Points, in no order, along strands that fork, close into loops and pass close to each other.
Two points are linked if the straight distance between their rows is under 107. Some points are linked to none.
K_677: [-31 -22 -14 -22 -38 -17  15 -13  -9 -26   2  25  18 -73 -25 -24  -7  19
 -23  17  10 -27   4  19 -16 -12  -2  21]
K_766: [ 30  -3  -7 -18  37   4   6 -20 -11 -36  -6  15 -12 -13  -6  -9 -12 -78
   9   6 -65  31  13 -17 -12  18  10 -12]
K_799: [ -6  31 -25  23 -30 -29 -35 -16  -1 -43  43 -10  23 -22 -42   3   3  30
 -13  34  11  28   8  21  37 -11 -16  13]
K_131: [-32  37  12  41 -32 -39 -26 -34   5 -37 -25 -23   3 -28 -23 -31  -3  20
  61  -1 -25 -48   2  14  27  45 -12 -11]
K_413: [ 30  -2   1  39  20 -10  -2 -30 -52  30  14   9 -21  58 -12  20 -38   9
  27  18 -20  -7 -30  -3 -10  22 -38 -35]
K_289: [ -1 -37   7 -26  13  34   2  20  -6  21 -27  19  23 -17  -2  40  -5 -10
 -43 -38  56  32  -2  13  22 -32 -14  -3]
K_928: [ -9  11   9   3   9 -21 -46 -62  31  -8   6 -34  42   1   0 -16   7  22
   7 -15 -16   7   1  39  30  19  -3 -24]
K_988: [-68  -7  27  29  -7  -9 -17  -8  -1 -17 -69 -17  18 -27 -38  24  -9  62
  33 -37   5   6  -1  -6  41  25 -34   4]
K_940: [ -8  20   9  31 -17  36  16  87 -32  13 -59  -9 -52  15  10  56  -3  -3
   0 -37  38  33  34 -52  16 -17 -13  24]
K_663: [ 46   7 -34 -39 -15   1   0   8  35 -34  32  18 -21 -50  18  -1  17 -75
 -32  19  -7  33  30 -21 -10 -34  45  36]
K_938: [-18 -25  66   4  43  19  40  17  35  17  37 -14  10  36  15  18   0  35
 -18   4  -7  39 -20 -19 -58  -5  16   9]
K_631: [-41   9  27 -10   5  -2 -10 -16  73 -37   1 -34  33 -42   2 -17  20  17
  -6   0 -18  25   8 -17 -12  -3  28  25]
K_325: [ 49  14 -26   7  13 -13 -30   2 -39  -9  72   1   5  47 -24   5  11 -14
 -17   4 -16  36  13  43  42  23 -23 -36]
K_812: [ 13   0 -17  11 -24 -11  16  35 -15 -66  52  23 -27 -46 -42  27  -5 -25
  -4  45 -11  60  35 -25  -5 -16   7  53]
K_962: [  2  -6  -1   3   3   0  -6  15 -36 -22 -14  16   9 -15 -36  13  -7 -11
   1 -17  -1  36  -2  12  30  14 -27  -9]
K_209: [-83 -29  58   1  -6  13  16  14  66  24 -33 -28  33 -13  25  -7  18  79
   5 -28  31 -45 -15   6  -9 -11  21   8]
K_96: [  4  59 -23  -5 -30 -39 -51 -33  58   0  25 -41  42  -9  22 -50  43  21
  10  -1   6 -44   4  39  34  11  31 -10]
K_372: [-14 -22 -26 -49 -26   6 -14 -13 -19 -16 -41  27  48 -70 -23 -12  -6 -13
 -21 -26  35 -19   5  29  52 -17 -18  -6]
K_912: [ 13  34 -18  25 -47   2   9  64 -21 -24   9   4 -45 -18 -12  16  11 -29
   3  24  28  11  24 -35   4 -18   4  32]
K_822: [-24  20  -6  31 -48  -6  -3  18 -17  21 -39  -4 -28  -6  -5   2  -5  41
  16 -14  39 -43 -14 -17  22  -1 -25   4]
K_320: [ 16  24 -23  37  20  28 -26  30   3  56 -57 -25 -34  69  31  17   6 -14
  14 -38  19  -9 -24 -15  11  -7   3 -16]
K_124: [ 34   5 -25 -27  16  -7 -15 -39 -13 -39  16  18   5 -19 -10 -19  -5 -64
  -3   9 -43  23  16   9  24  17  -5 -16]
K_42: [ 55  11 -31  21 -17  36  10  76 -66  23 -12  23 -58  30  12  17  -2 -75
  17   4  18  -2  21  -6  17  -7   1 -13]
K_674: [-22   4  17  41  11 -19 -12 -70   0  19 -19 -12   1  31   1  11 -36  53
  38  19 -12 -16 -32  -2 -15  19 -31  -5]
K_484: [ 27  15 -36   4  17   7 -50 -38 -10   9 -15  -6  10  32   6   2  -3 -31
  -2 -11   4  13  -8  26  44  -2 -19 -31]
K_883: [ 40  24 -50 -31  11  27 -32  43 -26 -20 -19   8   2   1   0  13  25 -86
 -38 -44  10  48  51  22  73 -17  11 -29]
K_530: [ 14   9  -7  28  -1  19  -7  52  -4  66 -26 -11 -31  50  21  24  12  15
  -2 -37  50 -15 -26 -16   0  -8  -7  -5]
K_589: [ 33  16 -21  14  -7   5 -21  18   8  67  18 -17   0  55  26   4  19  23
 -11  -8  48 -20 -39  12  -1 -18  -1  -6]
K_556: [ 43 -26 -26 -25   8  18  -5  60 -66  21   1  39   3   9 -26  33   4 -33
 -24 -47  34  32   3  38  47   2 -29 -25]
K_287: [ 14  43   9   9   1 -12  -6  19  38  14  18 -38   2  29  25 -26  34   5
  10  -6  -8  -5 -19 -11 -33  13  40   5]
K_898: [-28 -38  61 -41  31  31  30  -3  56  19  -7  -4  29   1  38 -18  11   5
 -20 -23   5 -15 -27  14 -25  -4  25 -10]
K_567: [ 66   5 -35 -11   1 -24  17  -9 -41 -35  81  34 -30   9 -24 -23  -7 -65
  11  59 -47 -13  14   4   1  14   4 -17]
K_994: [ 41   7 -31 -21  38  -6 -33 -47 -39 -35   7  16   7  26 -12 -13  -7 -66
   4  -2 -57  31  25  30  48  27 -26 -38]
K_580: [-22  -6  38  24   7 -13  34 -17   0  61 -11  -2 -21  43  23   0 -16  71
  21   7  -3 -49 -43 -29 -54  16 -12  -2]
K_838: [ 24  -1 -36 -50 -13  -7 -56 -43  -8   9  -2   4  36 -11   1 -33  18 -19
 -20 -44  20 -38  14  52  75   4 -21 -43]
K_852: [-28  15  17  -4   0   6  -2   7  72 -44   2 -33   9 -38   7   4  17  -2
  -8   8  -6  41  19 -49 -30 -25  33  52]
K_240: [ 21  11  21  -7  -9 -17  39  38   1 -18  22  10 -37 -36  -7 -22  13 -31
   6   2 -33 -20   6 -28 -57  23  36  10]
K_68: [-20  -8  26   3 -19  -6  57  19 -40 -34 -23  31 -53 -43 -18  16 -29   1
  15  15 -25   2  17 -64 -39  16 -13  33]
K_633: [  2   2  38  25  32 -23  38  25 -50 -22  -3  12 -22   5 -42  16 -21   2
  34  -5 -63  12  -4 -25 -24  55 -13 -31]
K_454: [ 52  26 -41 -41 -14   5 -29  34 -23 -14  14   5  -1   1  -5 -26  37 -70
 -27 -42  11  -6  32  36  64  10   6 -41]
K_199: [ -2  15   1  44 -40 -22  36   9 -50  32  25  14 -59  30  -4   4 -26  57
  10  42   3 -35 -17 -33 -30  11 -30   5]
K_429: [ 21  11 -30 -38  11  20 -28  24  -1 -20 -11   5  34 -22 -12  26  20 -44
 -50 -46  19  55  40  19  70 -22   2 -16]
K_763: [ 39  10 -34  12  -1  -5 -38  -8 -18  21  72 -11  16  41  -8  22   5  15
 -38  19  25  42  -4  32  29 -19 -23 -12]
K_935: [ 51  23 -48  -8  -5   6 -11  21   7 -48  36  13 -37 -15  -2  -1  15 -93
  -4  35 -23  40  39 -16  19 -20  31  21]
K_656: [  6  48 -27  46  -5 -13 -18  31 -37 -71  -8   3 -27  29 -49  -9   2 -48
  47  23  -7  13  25  10  72  28 -18 -15]
K_731: [-27   6  21  14  -2   8  -3  27  26 -28  18 -29  27 -20 -27  29   7  35
 -33  -4  16  68  19 -11   2 -18  -1  23]
K_118: [ 18  -6 -26 -52 -26  -3 -18 -11 -12 -10 -12  17  28 -54  -5 -40  10 -32
 -19 -30  13 -39   6  33  35   2  -3 -22]
K_163: [ 58   1 -15  -5  27 -19   9 -19 -30 -11  86  11  -8  22 -10   0  -8 -35
  -8  47 -51  32   7   6 -20  15   1 -18]
K_667: [ -9  22 -15   3 -62  -3  20  36 -14 -24 -12  20 -35 -53  -7   8  -4   1
  -7  23  35 -14  17 -37 -12 -25   3  47]
K_10: [ 30   8 -32 -39   8 -12 -32 -84  10 -15  36   5  25   0  15 -32   2 -30
 -21  18 -25   6  13  24  19   2  -8 -18]
K_86: [ 17 -20   8 -32  12 -17  34 -32  19   6  69  15   6 -16  14 -23  -2   5
 -29  46 -29 -11 -17  -3 -75 -10  26  12]
K_537: [-25 -17  44  -7   5 -16  62 -15  -5  11 -12  17 -20 -26   3 -19 -31  29
  15  15 -41 -55 -13 -42 -76  21   8   1]
K_862: [ -8 -40  30 -29  15  36  37  13  -1 -20 -23  28   1 -40  10  45 -24 -34
 -29  10  16  59  17 -26 -35 -29   4  36]
K_459: [-36  -5  44  22  32 -12  -9 -60  36   0 -22 -30  23   8   2  -2 -18  39
  39  -1 -37   1 -19  -2 -21  29  -9  -8]
K_687: [ 30   3  -6  28 -14  -1  25  48 -14 -43  61   7 -45 -17 -21  39  -1 -31
   8  50 -23  63  38 -40 -29 -10  17  45]
K_904: [-23 -34  32  -9  26 -23 -35 -59  19  16   5 -20  48   0 -15  -8   2  48
  12 -42  -9 -19 -12  67  34  37 -22 -40]
K_401: [ -2  -3  48 -12   3  -9  56  29  19   3  15   6 -26 -21  11 -18   3   3
   3   4 -27 -23  -6 -37 -81  14  38  19]
K_172: [ -8 -21  41  12  10  -4  44  33 -47  11  -7  22 -20  -1 -31  16 -17  20
   9 -24 -18  -4 -11 -17 -27  37 -24 -19]
K_379: [-40 -46   4  10 -12 -14 -19 -66 -20  38 -50   9  12  -8  -8  -1 -34  58
  32 -12  16 -66 -34  35  10  10 -47 -15]
K_908: [ 28  18  -3  40  -3  -8  13  -4 -41  30  32   2 -35  52   1   9 -19   5
  27  39 -15 -15 -24 -23 -28  13 -17 -11]
K_198: [-44   7  31  -1  -2  25  16   6  49  13 -34 -22   9  -2  33   7   4  34
  -1   0  25  -2 -10 -43 -31 -25  14  33]
K_913: [ 29 -35 -26 -15  -4  17   3 -24 -38  34  26  27  12   7   4  15 -27  -7
 -33  25  32  13 -23  17  -9 -32 -32  -2]
K_488: [-21  12  35 -31  14  25  17  26  93   5  15 -33  38  16  48   6  39  25
 -30   3  31  26  -3 -22 -41 -41  58  43]
K_865: [-42 -54  33 -22  36  31 -16 -62  47  28 -45  -6  45   2  26  -1 -11  17
   2 -23  15 -17 -32  26  22 -13 -13 -20]
K_551: [-15   9  17  -6  51  18 -37 -28  71  41 -55 -44  35  49  51 -15  27   5
  19 -53   0 -10 -20  16  24   6  28 -28]
K_110: [ 41   1 -22 -16   3 -14  20 -20  26   1  86   5 -11   1  19  -9   6 -16
 -21  60 -27  28  -3 -22 -59 -25  36  35]
K_424: [  5  38   4  41 -21   4  24  62 -36 -35  -9   0 -68  13 -21  13  -1 -28
  35  10 -19  18  30 -49   4  21  -3  18]
K_647: [  58   -2  -37   10   17   42   10   53  -65    5  -11   31  -51   25
   11   18  -13 -104   19   20  -20   23   31   -5   10   -7   12  -10]
K_519: [-23   9 -28   6 -38 -25 -38 -75  22  25 -17 -16  38 -23  25 -36 -12  42
  25  28  20 -75 -19  36   5 -13  -8   4]
K_968: [-26 -37  72 -37  46  30  36   3  67  17  37  -9  34  39  38  -7  17  27
 -33 -12  -3  11 -26  16 -33  -5  33  -6]
K_98: [-44 -49  34 -18   2 -16  59 -29 -14   2  -5  32   7 -45  -8 -27 -32  38
  -3  17 -30 -59 -13   1 -64  14   2  -5]
K_903: [ 33  19  -9   9 -12 -41  14   3 -27 -49  50  22 -32 -13 -37 -29  -2 -42
  30  42 -47 -33   1  -5 -11  34  10 -16]
K_791: [-26  25  -4  26 -26 -34 -24 -66  13 -30 -24 -12   8 -33  -6 -25 -17  13
  48  30 -27 -33  -6   1   9  18 -12   8]
K_831: [ 47 -13 -35   6   6  20  20  24 -63 -28  15  45 -39   0 -18  28 -28 -84
  19  48 -27  42  32 -20   8  -4  -5  14]
K_29: [ -4   4  22  16 -12  41  28  68  -5  33 -33  -6 -43  22  33  55  -6  10
 -13 -18  44  31  18 -56 -30 -26  -2  34]
K_552: [-12  44 -12  17 -45 -38 -43 -19  28 -13  -3 -31  24 -28  -5 -47  22  17
  35  -5   4 -70   0  33  37  25  14 -17]
K_389: [ 10  48 -24  55   0 -29 -52  -3 -30 -52   4  -7  -9  53 -49   4   1 -12
  42  15   5   5  15  42  85  31 -33 -28]
K_738: [-14 -37   4 -50   5  17  32 -44  43  29  19  16  32   3  53 -26  -2  16
 -33  42  20 -29 -34  11 -60 -44  27  26]
K_710: [ 42  56 -35  -9 -27 -13 -30  32  10 -18  43 -16  -4   5   3 -32  42 -42
 -20  -5   7  -9  19  20  39   2  23 -17]
K_652: [ 55 -31 -33 -59  25   7   2  -1 -73 -11  32  56  12  -1 -23   4 -11 -65
 -19 -14 -23  40  23  35  34  12 -31 -25]
K_613: [-68 -27  39  20 -11 -18  15  -7 -16 -20 -17   1  18 -31 -43  13 -16  84
   7  -8  -4  13  -1   1  -3  21 -30  10]
K_851: [-14  12  35   9  10  -1  43  -4  20  47 -14 -10 -15  46  43 -14   2  41
  27   8  -8 -33 -39 -43 -70  10  20  20]
K_188: [  6 -25   6 -22  15  10  22 -11  -5 -40 -13  27  -6 -50 -10  13 -18 -52
  -5  12 -29  42   9 -30 -22  -4   6  21]
K_829: [-69 -53  24 -22 -11   6  34 -13  35   2   2   7  41 -45  13 -28   0  56
 -36  10  16 -40  -7  33 -37 -23  19  14]
K_588: [ 17  -3 -17   4  14  21 -19 -10   1  24  26  -9  18  20   5  26  -3   3
 -39  11  24  52 -12   9  10 -26 -18   0]
K_384: [ 61 -12 -38 -36  38  -2  -9  -4 -83 -27  43  46   3  38 -31   1 -14 -71
   7   0 -48  39  29  36  48  28 -29 -40]
K_266: [-32  -6  22  31 -22 -10  41   1 -33  42   8   5 -40  21   7  14 -26  82
  -3  19  14 -26 -21 -33 -43   4 -26  11]
K_479: [ 18  37 -34  10   9  37 -31  34  13   9 -42 -25  -4  22  28  17  12 -51
 -10 -23  20  30  17 -17  24 -36  24  -3]
K_268: [ 39  -6 -16  33  53   1 -50  10 -28  36   0 -18 -22  86 -17  27   7  -9
   7 -46 -12  18 -17  41  30  25 -24 -53]
K_751: [-14  46 -16  24 -43 -15   6 -14  18 -13 -27  -8 -40  -7  22 -22  -2   7
  40  36 -10 -36  -5 -60 -27   3   7  42]
K_762: [-76 -35  26  -1 -39   2  43  24  -6   5 -37  12   0 -56 -11  -2 -11  77
 -23 -14  34 -36   8  -2 -20 -10  -7  24]
K_821: [-38 -49  16  10  -2 -14 -32  -3  24  57 -28 -16  21  -4 -15  12  18  79
   5 -54  50 -65 -29  48  35   7 -25 -21]
K_905: [-10  39  -9  27  13  26  -7   0  13  10 -66 -25 -25  37  39   5  -9 -24
  36  -2 -13  11  -5 -58 -21  -7   8  20]
K_37: [ 51 -17 -17  17   9   8  46  32 -82  -8  44  50 -46   7 -19  35 -35 -55
  28  58 -34  19  19 -29 -19   8  -9   0]
K_175: [-19  25  -6  16 -11  -7 -36  -6  31 -33  24 -34  41 -17 -23  16  10  37
 -31   7  13  52  11   8  28 -21  -3  17]
K_797: [-12   7 -26  16 -59 -24 -18 -10 -26  21 -18   6  -3 -17 -12 -24  -6  39
  12   3  41 -83 -23  25  22  -1 -26 -10]
K_509: [  5  -4  -1 -56  -2  16  -8  -3  56  33  22 -11  45  -8  37 -19  34   4
 -62 -26  42  -4   5  21  13 -36  30  -8]
K_597: [-49 -44   1 -40  -5 -19 -13 -66  57  23  38 -17  75 -19  37 -47  17  73
 -28  13  10 -56   5  77  -1 -17  15  -9]
K_30: [ -1 -36  20 -34  -4  39  30  32  -2   5 -35  31   9 -40  13  40 -18 -30
 -41 -11  53  37  10  -8 -15 -42   0  23]
K_95: [ 25  10 -35  -8 -41 -19 -44 -13  -7  44  12  -5  17   6   7 -40  18  19
  -2 -16  47 -91 -27  49  28  -6 -12 -31]
K_503: [-10 -19  11  37  17  -1  -2 -40 -31  36 -22   3 -14  43  -7  26 -38  42
  22   2  -3   2 -37  -9  -7   9 -46 -12]
K_513: [-20  26   7  40 -23  10  -5  36   0  25 -39 -25 -25  19   2  19   4  40
   9 -27  34  -8  -9 -36   9  -3 -12  10]
K_21: [ 26  18 -23  -1 -11  -4 -38  -4  14  54  -3 -16  13  32  21 -18  15  11
  -1 -27  44 -56 -36  27  23  -3  -2 -25]
K_442: [ 21  21  -8  26   5  17   3  34   9 -21  32 -19 -27   9   2  31   2 -26
   2  32 -17  66  26 -42 -32 -23  18  40]
K_634: [-23  26  33  34  28 -10 -17 -36  42  26 -50 -41   5  44  33 -14   4  33
  59 -16 -28 -26 -26 -15 -23  30  15  -8]
K_373: [ -4  55   9  43  23  -4 -23 -23  24  -3 -50 -43 -16  48  26 -15   1  -7
  60  -6 -43  -8 -13 -29 -19  29  15  -1]
K_6: [-35  29 -17  24 -37 -19 -18 -61  23 -17 -23  -9   0 -26  12 -22 -19  29
  31  52  -6 -28 -10 -27  -9 -11  -5  37]
K_183: [-18 -51  51 -23  55 -11  -4 -57  13   5   0  -4  44   6 -11  -7 -11  30
   6 -38 -33  -3 -14  46   9  40 -19 -49]
K_476: [ 24  25 -28  26   4 -15   7  39 -52 -78  20  30 -42  21 -61  -9   0 -74
  50  46 -25  15  34   4  56  31  -7 -12]
K_22: [-56 -10  46  16  -5  16  12  34  34 -17  -7 -25  25 -22 -22  35   6  64
 -27 -20  33  40  10 -17 -10 -21  -2  26]
K_533: [  3  10 -12  27 -29  28  13  77 -58   5 -60  20 -49   4  -9  46  -8 -22
   8 -30  45  14  21 -30  36  -4 -23  11]
K_78: [ 24   5 -24  31 -39  26  16  64 -69  36 -24  27 -63  26   1  36 -14 -15
  12  -2  49 -12   1 -23  29  -9 -29   1]
K_897: [ 25  30 -36  38   7  -7 -56 -18 -26 -10 -10 -10  -8  53 -18   7  -4 -24
  24  -6   7   0  -3  35  68  13 -28 -34]
K_303: [-11 -35  -5 -36   5  17   2 -55  30  45  -2   8  37   7  42 -15 -10  16
 -29  18  32 -28 -38  18 -21 -39  -1   5]
K_485: [ 16  14  16  34  40 -11  17  26 -47 -47   5   4 -28  19 -44  16 -14 -39
  39   5 -76  35  19 -25  -8  47  -1 -25]
K_774: [-20  26  -1   4  11  29  -8 -13  53  14 -63 -31   8  17  46  -3   6  -4
  20  -4  13   0 -11 -46 -16 -24  22  27]
K_276: [ 10  38   0  44  29   2 -21  13 -15 -17 -38 -25 -33  46  -1 -11  -2 -39
  43 -15 -54   8   0 -10   2  32   9 -28]
K_725: [ 15  23 -14  -1  52  20 -50 -22  39  38 -54 -38  13  62  46 -16  24 -28
   7 -53 -11  -4 -13  21  23   4  23 -35]
K_319: [-42  -2 -10  -2 -46  -3  18  -4  18 -20 -26   9  -8 -69   2  -6  -9  24
 -14  25  21 -20   9 -33 -27 -35   8  46]
K_48: [ 36   2 -47 -37  -1   7 -52 -35 -10  17   6   4  28  15   2  -7  12 -25
 -39 -33  28   4  12  37  68 -10 -23 -38]
K_128: [-42 -36 -11  -3 -23 -28 -20 -77  -8   9 -20   4  48 -42  -5 -28 -22  51
  20   8   7 -65 -10  61  12   3 -27 -13]
K_51: [-33 -23  22 -14  43  26 -21 -61  66  37 -60 -27  41  25  55 -13   3   5
  22 -26   7 -22 -29  11  13  -2  13 -17]
K_420: [-75 -35  25  13 -20   8  19  17   0  -8 -22   2  22 -36 -33  30 -13  83
 -26 -11  38  18   3   0   1 -19 -25  24]
K_481: [ -8  14  -6  29 -23 -17   4  -1 -46 -27 -13  18 -19  -2 -40  -2 -16   2
  31  11  -9 -12  -9  -7  19  28 -35  -6]
K_625: [ 38  30 -27 -35 -18 -11 -11   5  29   3  57  -9   9 -12  18 -36  40 -23
 -38   2   3  -4   8  13  -3  -8  39   0]
K_754: [  4  18 -29  18 -32 -29  -8   9 -16 -60  55   9   1 -29 -51   7   4   2
 -12  49   0  39  16   6  21  -8  -9  25]
K_681: [-12  -6 -18 -13  -8  -8 -19 -80  32  45  -4  -8  39   9  44 -27  -8  39
   6  30  24 -50 -39  28 -16 -24  -4   6]
K_520: [-44 -56  30  -5  19  14   0 -68   7  33 -53  10  27  -3  10   1 -36  32
  18 -10   5 -35 -39  14   2  -1 -32 -15]
K_817: [ 32  27 -20  20  46  11 -34  -7  11  56 -35 -30 -10  89  41 -10  12 -22
  19 -33 -12  -6 -32   9  -2  10  12 -29]
K_672: [-40  10  41  10 -14  -4  44  26 -11 -38 -43  -1 -46 -38 -17   7 -17  18
  25 -14 -33   4  23 -68 -28  33  -7  28]
K_918: [ -2 -11  11  16 -20  29  27  39 -17  43  -8   6 -27  16  24  44 -17  25
 -23   7  55  22  -8 -33 -28 -36 -13  27]
K_658: [ 10  37 -18   6   2   4 -11  10  61 -41  18 -32  -6 -13  17   8  22 -27
   0  27 -17  54  22 -53 -29 -31  45  57]
K_155: [-11 -34  19 -30  17   4  43 -44  30  17  35  16  14  -3  31 -18 -16  24
 -19  53 -12 -16 -29 -12 -81 -25  22  28]
K_450: [-27 -22  31  29  -5 -32   6 -11  -8  29  17 -13   5   7 -26  -4  -7  84
   5 -11   3 -38 -30  32 -23  30 -24 -16]
K_393: [ 34   6   3 -17 -10 -26  30  25  27 -43  44  14 -41 -52 -12 -20  18 -51
   6  14 -49  -2  17 -34 -49   8  49  24]
K_330: [ 20 -16   2 -53   5  11   6 -12  18  11  34   6  24 -20  16 -22  13 -15
 -49 -14   6   3   3  30  -8  -7  13 -13]
K_521: [ 36  22 -26 -49  -9  23 -13  33  32  23  13  -2  25 -17  34   3  31 -41
 -68 -24  56  16  26   5  23 -48  34  -3]
K_803: [ 37 -28   8   5  -1  -6  65  32 -70  -4  46  51 -40 -15 -25  37 -34 -23
   7  44 -27  14  12 -33 -50   9  -7   7]
K_147: [ 21  29 -14  42  42  13  -5  39 -50 -34 -22 -14 -45  55 -16   7  -4 -64
  38   0 -66  38  26  -8  11  24   9 -29]
K_547: [ 61   6 -22  -7  13 -16  12   5   6 -15 103   5 -25  11   5   0  13 -40
 -14  51 -40  43  18 -14 -33  -5  34  18]
K_746: [-62  -6  51 -13  -3  20  17  21  85   7 -13 -30  38  -6  36  -8  30  59
 -13  -4  32 -17 -14 -12 -27 -28  41  32]
K_515: [-29 -74  25  -8  22 -21 -28 -27  -1  35 -11   1  35  -3 -35   7   5  70
   8 -58  21 -47 -24  75  35  29 -39 -32]
K_985: [-28 -27  67  17  20   8  50  34  -9  11   6  -3 -17  11 -15  32 -16  46
  -7 -11  -9  26  -8 -32 -50  15 -10   6]
K_828: [-41 -11 -17 -20 -24  -7 -19   5 -22 -33 -50  24  50 -68 -48   7  -2  12
   0 -28  30   3   6  24  62  -8 -27   6]
K_422: [  4 -27  33   3   5  -2  71  12 -42  -2   6  39 -49 -19  -5  35 -41   2
   8  32 -34  10  12 -63 -67   5  -7  20]
K_247: [ 22  19  -2  53  43 -11 -45 -18   2  46 -16 -30 -16  91  10  14   1  16
  34 -32 -10  -7 -33  20   6  26 -11 -35]
K_53: [-51 -16  -1  14 -15 -10 -34  -1  -6  -1 -63  -1  34 -33 -47  23  -5  53
  12 -44  36  -8  -5  25  66   2 -35  -6]
K_850: [ 42  16 -24  12  18  -9   9  63 -49 -70  28  25 -34  11 -48  -2   9 -87
  26  24 -51  40  47   8  38  33  13 -17]
K_505: [-56 -29  40   8 -13   1  -3  20  39  41 -28 -25  20 -14  -3  -5  23  75
  -3 -48  41 -51 -20  22   4   5   3  -9]
K_806: [ 13  21  34  -1  28  -7  24   9  32  40   9 -25   1  47  36 -28  23  14
  19  -5 -27 -25 -34 -18 -61  26  38  -5]
K_458: [-65 -51   1 -40  -8   0   4 -48  60  -1  16   0  71 -48  28 -36   5  52
 -45  23  18 -39   7  54  -9 -39  24   9]
K_582: [ 20  -9 -21  -2  -2   2 -21  34 -50  -3   2  18  13   3 -43  24   3  -5
 -10 -32  31  28   1  32  57   5 -34 -19]
K_426: [ 45 -12 -11   5  45  -8 -31  25 -50  12  39   2   1  63 -36  21  11  -7
 -14 -47 -16  45   2  49  47  32 -33 -51]
K_615: [-25   4  28   6  14  -8 -17 -32  40 -12  -7 -30  30 -10   8 -22  10  21
  13  -8 -28   3  -9   8  -9  17  11  -5]
K_299: [ 42  25 -39   5  14   3 -13  41 -14 -75  31   5 -41   3 -23  -2  22 -96
   6  22 -48  56  54  -4  31   5  35   3]
K_446: [  8  52  11   9  11  11  11  52  57   5  -7 -47  -9  43  39 -10  44   1
  20  -6  -9  17   0 -50 -57   2  57  40]
K_507: [ 22  24 -34 -28 -15  17 -26  23  11  -2   4  -2  27 -28   3  18  15 -34
 -53 -15  47  27  21   4  46 -47   9   4]
K_243: [-31 -43  60 -29  23  20  45   1  13   4 -22  16  10 -26   7  -2 -15  -4
 -11 -17  -7  -6 -16  -6 -37   2   8  -1]
K_761: [  4   0 -40 -42 -28 -33 -29 -76  13 -38  39  13  33 -53  -8 -45   5  -8
 -24  28 -23 -18  17  34  24  -4   1  -1]
K_312: [  0  58 -17  36 -19   5   7   7   2 -11 -53 -10 -58  25  31 -15  -3 -28
  54  21 -21 -27   1 -72 -16   8   9  31]
K_700: [ -9 -18 -17 -39 -11 -15  -3 -52  23 -41  24  14  24 -68 -11 -26  -2 -12
 -29  24 -20  14  12  10  -2 -13   8  17]
K_99: [ 62 -30 -23 -52   9  19   7  37 -63   8  26  42   0  -3  -9  13   2 -64
 -28 -26   9  31  23  31  24   3 -16 -24]
K_516: [-10   8 -13 -41 -21 -29 -30 -54  51  19  44 -28  53 -25  29 -58  34  43
 -20   0   2 -50   6  54   8   0  25 -13]
K_608: [ -5 -28 -13   1 -24  19  19   4 -23  46  -2  21  -8   0  11  26 -26  26
 -30  20  54  -4 -22  -9 -23 -46 -25  22]
K_451: [ 22  36   3 -20  24  20   8  38  69  15  18 -36  11  40  57   5  50 -15
 -17   4  10  45   4 -30 -45 -26  63  43]
K_18: [ 33  -9  -4 -45 -17 -17  21  23  22 -46  38  28 -18 -74  -5 -16  21 -61
 -30   1 -16  19  30  -5 -24 -11  47  27]
K_510: [-46 -59  68 -24  49   7  27 -36  17 -11 -19   6  44 -19 -12  -3 -20  19
   5 -21 -32   1 -16  16 -11  27 -10 -27]
K_282: [-13  39   8  46 -31 -19  25  22 -38 -39 -14   3 -67   9 -24  -6 -16  -1
  47  23 -25 -19  13 -51   3  35 -19   6]
K_987: [ 32 -36 -15 -35  11  33  -5  49 -32  36 -15  24  17  -2  -2  45   5 -28
 -53 -50  64  35   4  30  39 -32 -17 -15]
K_964: [-66 -51  36 -13 -25  -5  62  14  -2   5 -14  22   0 -54  -3 -24 -13  65
 -23  -1   8 -56   2   6 -59  -1   7  16]

A fork is a point with three links, a tip a point with one. Leave the first point through the second and follow the links. Name the first fork or tip that comes.
K_918 / K_608 => K_817
K_446 / K_287 => K_459
K_658 / K_442 => K_420
K_172 / K_985 => K_904
K_124 / K_766 => K_556
K_968 / K_938 => K_373
K_687 / K_442 => K_615
K_851 / K_806 => K_746
K_552 / K_131 => K_905
K_319 / K_677 => K_124

A piece is two or more points that can be reached from each other along the links. Count, over all rows, the pieces, the separate loops (a circle has one, a figure eight two, a Y none), the forks (points with three links) and the tips (points with one).
pieces => 4
loops => 9
forks => 12
tips => 2

How many points has the smallest loop of links through each point below? Write none if it is on no loop.
K_485 => 18
K_289 => 12
K_429 => 9
K_615 => 14
K_503 => 20
K_677 => 18
K_822 => 7
K_110 => none

Name the points in between on the shortest way along the links from the first point to the second, in order.
K_515 / K_488 => K_821 > K_505 > K_209 > K_746
K_556 / K_10 => K_99 > K_652 > K_384 > K_994 > K_124
K_413 / K_812 => K_503 > K_674 > K_459 > K_615 > K_631 > K_852 > K_658 > K_442 > K_687
K_30 / K_481 => K_289 > K_987 > K_556 > K_582 > K_962
K_78 / K_803 => K_42 > K_647 > K_831 > K_37
